A landscape with many valleys, sampled at points; each row gives a point and its height.
From any point a ball takes the steepest step (drop divided by distance) to one of its 2 nearest points. It stops when none of these is lower. Distance is the straight distance between rows; heights are no part of it.
<162> height 3.62: [  1  15   6 -19 -19  -6  30   8  13  -6 -11 -14  -3  -4  -5   3  -2  13
   8  -7 -22]
<140> height 4.31: [  3  -1  16   2   2   1 -11 -15 -14   3 -19   8  -1  -5  33  24 -10  -6
  -5  -7  19]
<865> height 3.92: [ 15   5  20  -7   0   0   3   3   9  10 -22 -13   8  -6 -14  -9  -1   6
   3 -10 -17]
<55> height 3.29: [-10  18  17   3 -22  -2  18  -5   3 -36  -4  22  -3 -15  28  39  -9  -3
 -13  18   6]
<862> height 0.88: [ -3  -9   2  16  32   7 -19   2  -8  19  15 -17   5   9 -14 -32   7 -14
   8 -23   3]
<231> height 3.77: [  8  -1 -10  -6 -11   7  24  12  14  -4 -11 -18   1   3 -11  -1 -15   8
  17  -7 -26]
<62> height 3.01: [ -1   0  -3  -4 -12  -2  -6 -14   6   6  -1  23   4   3  15  -1   9   2
   6   4  -3]
<132> height 3.76: [ 13 -12  23   0  22   3 -10  10   5  18 -15   0   8  -3 -18 -19   3  -5
   1 -12  -8]
<796> height 3.97: [ -4   1   3   0 -16   0  -6  -9  -5 -14  -9  13  -4 -14  31  31  -4  -4
 -13   4  17]
<21> height 3.78: [-10  16   1  -8   4   1  29   1   2 -10   0  13  -5  -9  10   7  -7   6
 -20  25   9]
<352> height 2.84: [ -8   4 -26  21 -10   0  -6  -4  -5  -6   7  16   0  17   5  22  14  -1
  12  19  14]
<442> height 0.54: [-15  14 -12  10  12   1   8 -10 -10   1   9   3  -4 -11   5 -14  -2   3
 -12  14   7]
<652> height 1.52: [ 19 -12   0 -24   9  -1   0   3  21  20  -7  -5   3  -2 -33 -25   6   0
  -3   2 -15]
<263> height 1.86: [ -3 -17  -9   6   4   0  -5   9 -17 -12  15   3  14  41   3  29   0  -9
  36   3  -4]
<662> height 2.99: [ -4   5  12  13 -27  -6  17  -2   0 -28  18  29  -1   0  18  34  -7   3
  -6  23  -3]
<429> height 4.84: [ -1  -3  19   7 -15  -7 -12   3   0 -20 -16  12   2   1   9  18  -4   2
   9   2 -12]
<834> height 1.44: [ -3   3   2  -2  -2 -15 -23  -3  -9  14 -12  12  -3  -7  -4 -10   7  -9
 -15   6  21]
<693> height 2.25: [  9  -7 -12  -2   9  22   9  -3  15  10   4 -20  10   9  -8 -14   0   8
  14 -28 -12]
<423> height 4.00: [ 14 -11 -18 -13  -2  10  23   0  11   8   9 -43  -8 -13 -22 -22 -15  -8
  -2 -25  -5]
<50> height 4.11: [ 11 -12 -31   1   7  18  10  -2  -4  10   6 -44  -6   2 -22 -11  -7  -7
  12 -20   7]
<218> height 1.06: [ -2  -7 -20  19  19   3  -7  -3 -10 -11  12  -3   0  47  -5  24   7  -7
  29  -8  -6]
<469> height 3.53: [-16  24  13   0  -4   6  19  -4   3 -26  -5  16  -9 -14  21  28  -1  11
 -18  17  23]
<803> height 1.50: [  1  -4   5  -7  11  -2   1  14 -14   8  28 -23   1 -17 -17 -50   6  -7
 -17  -1   1]
<713> height 4.68: [  4   1   1 -11 -27 -14   0   0  -4  -9   6  39  -1   9  24  32   6  -3
 -13  32  22]
<244> height 1.30: [-12   0   5   0  11  -4 -14   6 -27  12  27  -8  -2 -19   7 -27  15   3
 -31   2  28]
<699> height 1.62: [-12  13   8 -10  -7 -16  -7  -8  -1 -11 -11  17 -11 -27  21   0  -5  -3
 -29   8  35]
<737> height 1.00: [ 13  -8 -18  11   5   7 -10  -2   6  17   2 -15  -2  22 -36  -9  18 -13
   8   0  -7]
<648> height 1.78: [-10 -10  -6  14  11  -3  -7   1   4  -2   0   6  -4   7   3   1 -11  -2
  18   2 -10]
<821> height 1.15: [  7 -11   1   7  18   8 -14  -7   0  20  18 -16   8  -6 -21 -31  10  -1
 -11 -11  -7]
<656> height 2.61: [  1  -5 -39  -4  -1  19   5  -7  17  12  22 -13 -11  13 -11  -8   8  -5
   9   3  -1]
<306> height 3.32: [ 11   3 -34 -11 -24   5  40  -5  22  -9  32  -4   1   6  -2  14  -9   1
   7  16 -11]
<653> height 1.05: [-10   9  -2   5  13  -2  -6  -5  -4   1   9  13 -12 -25  15  -7  -2   1
 -26  13  32]
<788> height 3.48: [ -4  22   0 -16 -24 -11  29   9  22 -16   1   8   2  -5   3   3  -8   8
   3  10 -21]
<476> height 3.16: [  4   8 -28  -4  -9  11  33  -2   5   5  11  -9  -4   3   1   8 -10   1
   6   7  -9]
<91> height 1.12: [ -5  -6  -3  26  11   8 -17  -7  -8  -7  -9   7   3  15  12   4   0  -8
  21 -16  -2]
<14> height 3.20: [ -5   5  17  -6   8  -5 -11  -6  -4   6  -4  -3   2 -22  -2 -24   8   9
 -16  -1  -4]
<105> height 2.81: [ -3  -2 -37   2  -9   4   3   4  14   1  17   1  -3  16 -10   2  18  -4
   7  21   0]
<623> height 2.11: [ -8  27  18 -24 -14 -19  16  -6  12 -21  -9  23 -16 -23   9   1  -9   7
 -38  11  35]
<640> height 3.89: [ 24 -10 -11 -11  -7   4  18  12  18   6 -10 -33   1  -7 -27 -11 -11   0
  10 -14 -20]
<342> height 5.69: [ -3  -7   2   1 -20 -16 -19   4 -11   1 -13  23   1  13  17  32  -6 -15
  12   8  14]
<615> height 2.13: [-10   3 -11  17  -5  -3 -20   4 -10  12  -2  13  -8   5  -3   1  20  -2
   4  12  21]
<166> height 1.34: [  8 -24   1  -8  20   9  -8   6  -6  10  31 -32   2 -10 -30 -35   6  -8
 -10  -4  -1]
<549> height 2.62: [ -2   5 -22   0 -11   4  -7   4   6  12   4  10   1  11  -5 -10  17   8
  -2  11   0]
<773> height 1.31: [ 16  -5  -8  -3   6  -9 -12  -1  10  22 -12   3   1  11 -29 -18  12   1
   7   3 -16]
<148> height 1.57: [-11   4  19 -11   9  -2   1   6 -18  -3  26 -20   0 -23  -1 -35  12   5
 -20   2  11]
<815> height 3.30: [ -3  18   8  -6 -22 -17  31   3  17 -24  17  18   5   3  16  22 -12   7
  -4  25 -16]
<794> height 1.67: [ 25 -19   3 -20  24   4   3  11   9  24   2 -22   0  -4 -26 -28  -3  -1
  -5 -14 -11]
<600> height 4.73: [ -7  -6  19   0  -3   1 -28  -7 -10  -3 -19  -9  -7 -37  29   1 -17  -9
 -17 -21  18]
<47> height 3.00: [-10  21  16  -6  -5 -13   2  -5   0 -12 -11  -1   1 -24   2  -8   0  14
 -20   5   0]
<557> height 2.24: [  5   3  -6   5  -4 -11   6   0   1   0   1  10   4  10   3  14 -13  -7
  17  14 -24]
<425> height 6.09: [  3  -1   0  15  -1 -17 -11   8 -16   6 -10  22  -5  17  20  19  -8  -5
  26  -5   5]
<375> height 3.37: [  8   5  43 -10  17   0 -12  11  -2  11  -9 -11   2 -27 -14 -27  -2   5
 -18 -10  -6]
<95> height 4.10: [  4  -2  32   1  10   1  -8  -1  -9   4 -29   2   3  -3   1   3  -5   4
   0 -21 -15]
<554> height 0.43: [  0  -7 -27  25  17  17 -13 -10   5   3  17 -17  -4  46 -17   3  11 -11
  25 -17 -10]
<787> height 5.05: [ -2   9  24   1 -26 -20 -10  -3 -12 -13 -26  10   0  -9   8  15  -6   0
  -8  10  -3]
<434> height 4.09: [ -1  11 -11  -9 -10 -10  17  -1 -14  -5  -6  25  -8  -5  20  25  -7   3
 -12  28  24]
<254> height 0.53: [ -6  -7   1  12  33  11 -11  -5 -15   9   4  -9   1  -7  -1 -19  -7  -1
   7 -16   0]
<205> height 5.06: [-10  14  25   2  -9  -3   8   0  10 -15 -19  -3   8   0   7  11  -5  12
   9  -6 -29]
<127> height 0.73: [ 10  -9 -21  11  21  22 -19   0   1  14   5 -27  -4  38 -30  -4  21  -4
  17 -16  -1]
<216> height 2.92: [  8  -9 -28  -4  -5   9  22   2   7   2  13  -9   5  23  -2  11  -4  -1
  28  -9 -13]
<595> height 2.54: [  6 -15 -12  -8 -10  -1  13  15  -3   0  16   2  12  33   5  27  -7   4
  37   6 -16]
<170> height 4.56: [ -6  -1  24 -14   7   3 -20 -13  -2  -7 -21   2  -2 -21  34  12  -8  -5
  -9 -15   5]
<11> height 4.33: [  2  -2   9   9   2   7  -5   1  -9  13 -24  -6  13  12   6  -1   4   9
  11 -14  -3]
<69> height 4.59: [ -8  -3   6  11 -16   0  -8   6  -6  -3 -21   2   3 -11   6   3  -3   8
   3  -9   1]
<337> height 5.21: [ -4  -2  -8  -1 -27 -24  -6   8  -6  -1  -1  24  -6   7   7  25  10  -8
  -3  27  13]
<280> height 0.83: [-14  -1  14  -4   1  -8 -27  -1 -15   7   1   4  -1 -26   7 -23   5  -9
 -25  -9  27]
<610> height 2.01: [ 15 -21  -9  11  27  22  -6  10  11  18   1 -12   7  11 -22 -20  -1   8
  21 -40  -4]
<37> height 2.57: [ -5   2  -5  14 -11  -6  14  -4  -7 -22   3   9   4   4   7  19  -9  -3
   7  23  -6]
<145> height 2.69: [-15  18   9 -17 -23 -16   4  -1  10 -21 -16  22  -4  -9   8   4  -2  10
 -18  18   1]
<525> height 1.81: [ 27 -22   3   1  39  16   2   8  16  34   2 -17   8   1 -28 -23   3  -2
  11 -28  -5]
<210> height 2.41: [-15  35  20 -16 -26 -14  24   8  13 -35  -3  22 -14 -17   9  13  -3  11
 -24  17  11]
<857> height 3.55: [  0 -10  28  -6  31  -3 -28   7 -16  14   0  -7   4 -12 -12 -30  -5  -3
  -9  -8  -1]
<849> height 2.45: [  8 -10 -22   4  -5  14  12 -16  20   5   9 -14   4   3 -10 -10  14   3
   3  -1 -13]
<853> height 5.19: [  5  -1  25  -7  -3  -1  10   8  15 -21  -4   1  11  10   0  22   4  10
   6  -3 -36]
<71> height 0.39: [ -5  -5  17  15  24   8 -31 -10  -9   2 -12   3   4   6   9  -5  -5  -3
   3 -22   7]
<437> height 0.09: [ -4  -1 -14   6  16  10  10 -14 -15  11  10 -13   2   2  -6 -12  -2   7
  -5  -4   3]
<136> height 3.45: [-13  -4  -9  18  -7   6 -12  -7 -13 -10  -2  16  -3   8  24  26   9  -4
  -1   9  15]

For each start below, name the point where the ball stops.
<205> | <437>
<693> | <554>
<803> | <437>
<306> | <554>
<337> | <662>
<423> | <662>
<476> | <554>
<853> | <437>
<375> | <437>

For each start below, name every point that the ball comes to, in order.
<132> | <857> > <375> > <14> > <47> > <145> > <210> > <623> > <699> > <653> > <442> > <437>
<342> | <337> > <713> > <434> > <21> > <469> > <55> > <662>
<656> | <849> > <693> > <610> > <525> > <794> > <652> > <773> > <737> > <127> > <554>
